Points, in no order, along strands that fork, close into loops and pass close to each other.
Two points are linked if the straight distance between their rows is under 78.9.
(846): [ 28  19  27   0   1  79 -32 -45 -16  16  64   8   8   9   8  32  36  11
  45  -1]
(797): [-10  34  13  13  81  -1  -6  29  14 -12 -26   6   0  -1   8 -28 -23   5
  10   4]
(780): [ 54 -13  -4  22 -12  13  -6 -19 -80 -29  38  27 -33  27  42  -8  16  20
  34  -4]
(700): [-45  -8 -22  24  28   1  24 -23  26  24  -9   1  32   3 -10   4 -30 -19
 -28   3]
(85): [ 16  34  19  -5   1  25  21  -8   8 -13  59  -2  12  17  21  -1  28  26
  20   2]
(17): [  3  36  12  17   1  -8  19  42  30 -31 -55  23   4 -16 -21 -58 -14  -9
  -9  -8]
(437): [ 30   0 -21 -11 -38  -9 -42  26 -32 -15 -49  24  20 -21  32 -22  -9  -5
  15   4]
(722): [ 26  15  20 -24 -38  -7 -23  32  -2 -37 -48  16   9 -18  16 -40  -7   6
  -2   0]
(816): [  4  40  -6 -10  -9 -16 -16  24  25 -10 -69  13 -12 -14 -21 -36 -18 -31
  -6  -8]
(809): [-18 -16  28  22 -39 -32   4  46  -6 -33  21  13 -46 -36 -25  16   6  32
   7 -34]
(81): [ -8 -26 -39  21  45  26  26  -5 -32  21 -11  26  -7  25  25  -5 -27 -19
  39  -8]
(1045): [-28  21  28  18  45 -21   6  19  18  -5 -13 -11 -17  -3 -13 -12  -5   5
  -6  -2]
(250): [-27  -9 -28  -3  12   6  -1 -30  28  39  -4 -48   6  14 -15  22  -9 -41
  -8   4]
(923): [ -6 -17 -16 -27 -18  22  -2   2  40   6  12   1  77 -23  -6  40  15 -18
 -45   9]
(480): [ -2  -2  27 -40   1 -51 -22  28   9 -11 -43 -21   2  -3 -10   4   5  19
 -36  29]
(2): [-15  -3   6   8  11 -38   6 -10   8   9  19 -43 -20  15 -16  18   9   0
  -3  16]
(984): [ 39  -4   4  35   5   9  13 -17 -89 -37  36  34 -36  11  23  24  30   1
  12 -20]
(79): [  8 -13  -1  23  12   1  -2  33 -13 -26  22  28  20 -46  22  10  -7  13
   3 -35]
(711): [ -8 -35  -8   0 -73 -16  18  12 -12  -4  41  -9  -4  -9  -6  18   2  11
   8 -24]
(391): [ 40 -19 -38 -27 -35  -2 -23   6 -24   7 -38   0  26  19  27 -15 -11   1
  20  24]
(86): [-38  26   2  13  -6 -27  -8  16   9 -17 -54   0 -28 -22 -49 -33 -17 -24
 -24 -15]
(374): [-11  14 -15   3  43 -18 -23  -9 -26  17 -60  -8 -31   8  -6  -9 -16 -23
  28   9]
(529): [-39   4 -31  18  38  14  37 -39  36  46  11 -18  -5  52  15 -15 -23 -29
   8  16]
(955): [  2  -8 -25   6 -38 -38  25  11  22  12 -10 -16  24  -9 -10 -16 -15 -20
 -18   8]
(403): [  2 -27   7 -14 -74   4   3   7  22 -17  56   0   7 -13   2  31  32  37
  -5  -8]
(50): [  2 -16   9  -5 -47  24   3 -10  22   0  58 -27  12 -15 -15  45  42   0
  -6  -8]
(591): [ -2  18 -23  10  48 -10  -6  18  -9  21 -60  17 -50  21   9 -37 -36  -9
  39  13]
(584): [ 16  -8  38 -28 -30  -7 -50  32  -8 -34 -36   4   3 -30   8 -10  14  40
 -11   8]
(70): [ 28  28  23 -24  -4  65  17 -22  44   1  66   2  22  16  27   8  23  18
  17   3]
(569): [ 49  16  35  -8 -11  16  -8   1 -59 -32  23  21 -31  37  44 -22  14  36
  32  -1]
(321): [-51  -9 -13  18  33 -23  10   7  30  16 -36   1  22 -26 -21 -14 -36 -22
 -41  -7]
(316): [-25 -19  -4  22 -61 -35  25  23  10 -18  38   7 -32 -15 -31  31   4  37
   3 -25]
(845): [  9 -23  21  -3 -42 -16 -13  37  -8 -47  26   4 -21 -24   4  15   8  38
   2 -13]
(170): [  2   5  12  15  -6 -34  37 -14 -34   5  54 -29 -47  57   8 -18   7  12
  26  -7]
(197): [-47   0  19  36  28 -24  24  12 -45 -17  41  12 -46  -1 -12 -16 -10  -5
   3 -36]
(702): [-22  16 -15  33  27  -3  41  10  -2  -4  11  30  21   0   9 -50 -27 -11
  14 -19]
(272): [ 24  20  22  21  27  -1   3  17 -80 -48  27  52 -51  -6  19 -21  -7  13
  27 -31]
(670): [-47  29  23  30  25  -5  42   8  -5  -8  -1  33 -16   0  -1 -64 -42 -11
  -8 -15]
(975): [ 27  10  23 -13 -13  69 -33 -48 -10  38  36 -14   8  28  -4  18  42   1
  38  32]
(988): [ -1   2  36 -28 -11  50 -51 -16  44 -20  42  -3  14 -26  12  38  44  67
  -9  11]
(786): [  8  18  30 -28  19  61 -36 -26  36   1  40 -14  11 -12  -8  25  28  36
   0  14]
(225): [ -2  25 -14  -3 -12 -19  62 -22  23  36   5 -31 -21  58  -9 -29  -8  13
   6  19]
(865): [ -7 -41 -19  -6 -24   3 -26 -34 -11  22  28 -16  21 -18 -32  78  21 -23
   0  -7]
(648): [  9  27  -4   8   8  -8  21  24  27  -9 -34   7  23   6  11 -31 -13  -3
  -2   7]
(596): [  2 -63 -29 -12 -29 -22 -37  -4 -18  12  14  -4  27 -41  -8  65  21 -23
 -14 -13]
(719): [ 52 -44 -11   7 -51  17 -20 -14 -58 -10  25   1  13 -10  19  31  15   1
  12  -8]
(615): [ -9 -16 -27  28  47  -5 -17   3 -37  -1 -41   3 -10  -9 -10  -7 -25 -21
  21 -12]
(562): [ -8   4 -13  23  38  35  34   6  16 -10  23  30  44  -5  24 -29  -5 -10
   5 -20]
(877): [  4   5 -21  -1  29  -7  14   5  14   4 -19  -8   4  22  15  -7 -11 -17
  19  10]
(268): [ -1 -48  -1 -33 -46 -22 -23  14 -21  -4  11 -24   4 -24  -5  51  17   6
 -14   8]
(1024): [ 18   1   4 -54  17  -6 -20  -6  38  -2 -24 -10  55 -11  -1  33  23   3
 -39  39]
(675): [ 33  -1  23 -54 -40  -2   2 -13  51  -6 -28 -20  45  17 -11  -7  15  29
 -53  50]
(198): [-27 -17 -20   4 -26  25  22 -10  50  18  21  -9  48 -20 -18  35   2 -23
 -24  -4]
(125): [ -4  12 -10  18  46  -6  21  26 -37   9 -39  47 -52  14  15 -52 -30 -13
  52 -15]
(376): [ 25  23   6 -17  41  34 -23   2  11  -5  -1 -14  20  20  31   1   9  17
  13  12]
(612): [-14  35   6  20  16 -25  71  -4  27  22  10 -23 -10  36 -15 -29 -15  -3
 -25  14]
(47): [ 27   9   6 -22 -45 -51   6  30  31 -14 -47  12  18 -13 -45 -23   3  13
 -50   7]
(389): [  7 -13 -28 -17  13   0 -22 -24   0  41 -30  -3   3  28  10  12  -9 -17
  20  26]
(61): [  4  -8  26 -55 -45 -56  -5  30  24 -16 -50  -2  16  -3 -30  13  12  23
 -63  23]
(161): [-54  34  -6  35   7 -21  30  -3  21  24 -45   7 -53  13 -22 -60 -45 -13
 -13   0]
(231): [ 12  -3  11 -38 -28  44 -35 -39  -7  36  11 -31  19  22 -10   8  24  -7
   9  36]
(835): [-38  13 -26  29  14 -30  47 -28  28  47 -43  -3 -22  17  -3 -47 -54 -15
  -8  10]
(82): [-18 -19 -16  35  45  26   8   6  -2 -20  24  29  32 -31  15   9 -12 -12
  -4 -33]
(654): [ -6  19  13  44  24  -6  15   7 -68 -32  55  38 -45  -1   4 -11   4   3
  19 -53]
(137): [-17 -26  -9 -11 -44  16  -3 -25  24  29  40 -25  29 -14 -21  49  10 -25
 -13 -10]
(964): [ -6  30  22 -10  28 -41  -9  32  23 -13 -47 -24 -19 -11 -18  -4  -4   6
 -24  22]
(1034): [-38 -19 -35  25  28   4  -4 -47   3  49  -6 -14  16  -1   3  17 -30 -35
  -3   4]
(687): [  5  -3 -11  -1 -32  24  39  -4  44 -13  35   9  45 -16 -16  21  14  -1
 -14 -15]
(22): [ 19 -14 -18 -19 -14  53 -31 -45 -18  39  16 -17  36  -6  -6  35  18 -27
   6  18]
(900): [ -3 -25  -4 -50  -7   2 -34  -8  22   8 -17  -2  64 -26   5  43   9 -28
 -35  15]
(522): [  8   2  -8  -8 -56 -35   6  29  21  -5 -35  -4  10 -33 -25 -34   0  -5
 -23 -10]
(742): [ 22 -17 -60 -24  29  -1 -25 -41 -21  63 -46  -9 -15  23  17  32 -18 -16
  32  30]
(323): [ 25 -59 -23  12 -16  -4 -26 -15 -45  -7  14   2   9 -19  -5  41  25 -22
   7 -20]
(495): [ 13  -2 -22  11  55  18  -2  14 -26  -3 -31  34  11   5  40 -19  -9 -13
  44  -8]
(852): [  8   5  -9   0 -10 -12  45 -11 -15  25  14 -18 -34  67  17 -34   1  -4
  37  12]
(681): [ 17  10  50 -38 -15  -5 -16 -10  18 -12  -4 -38 -13  31  13 -22  17  56
 -16  36]
(384): [ 31 -34   5   5 -40   5 -19  13 -34 -27  23   7  -1 -28  19  19  14  22
 -10 -16]
(90): [ 18   3  17 -25  -4  12 -34  12   7 -16  -3 -13   9 -10  21   2   8  36
  -2  14]
(838): [ -1 -17 -16   5 -22  12  -1  21  15 -19  23  14  42 -25  15  16   4   7
  -3 -20]
(723): [-57  14 -18  21  16 -31   0  12  20   6 -59   2 -15 -32 -25 -32 -36 -46
 -45 -12]
(606): [-38  39  -4  19   3 -11   3  16   2   1 -62  21 -60  -6 -37 -62 -34 -37
 -10 -25]
(580): [ -1  -4 -16  30  41   4  33   5 -52   0   4  45 -33  25  19 -38 -29 -25
  45 -12]
(331): [ 25 -15 -23  26  49  14 -14   0 -49 -10 -25  10   7  -7  18  16  -5 -18
  10  -3]
(970): [  4 -16  12  -6  -1  41 -31 -41 -10  28  36 -17   9  -9 -18  60  31 -12
   9  -9]
(691): [-35  24  31  37  16 -22  38  20  -1 -15  14  14 -41 -12 -22 -37 -21   0
 -11 -41]
(1046): [  5 -20  22 -19 -50 -28 -16  35  15 -23  -2 -21   0 -17 -11  25   8  18
 -19  10]
(401): [ 31  21  22  10  15   7   3   9 -49 -41  43  43 -33   3  41 -18  27  44
  31 -21]
(315): [ 10   6  36  -2  15  64 -29 -25   3  11  62  -6  10 -16 -12  43  45  10
  12  -3]
(36): [ 18   5  22 -38  -7 -13  10   9  55 -22 -27  -7  38  -3 -12  24  16  34
 -52  31]
(656): [-17  -3  -4  -5  17 -22   3 -14  32  14  13 -42  13 -13 -16  37  10 -16
 -25  13]
(775): [-28   7 -52   7  21 -11  33 -32  32  60 -37 -19  -5  34  13 -13 -34 -20
  11  21]
(152): [  2  -1  15   1  15 -20  -2 -10 -29  11  42 -32 -29  44  -3  11  10   2
  21   5]
(946): [ 23  16  27 -42  -8  -3  -8 -16  42   9 -17 -43   7  38  -6   6  16  24
 -35  47]
(756): [-47  16   9  34  35   0 -17  16 -14  -9 -50  31 -60 -25 -23 -51 -33 -40
   4 -39]
(762): [ 34   8  16 -16  18  41 -16  -8 -11 -17  45   5  -1  23  28  12  17  36
  20  11]

A tip is a point with one link. Name the tips that can be reached along the links from each point below, in the order of the rows.
(61): (797), (955)
(389): (529), (612), (742), (756)
(268): (984), (988), (681)
(85): (391), (70)

How many points has the smallest loop of links through each point below? Write - if it is on no loop.
(562): -
(809): 11
(1046): 7
(231): 6
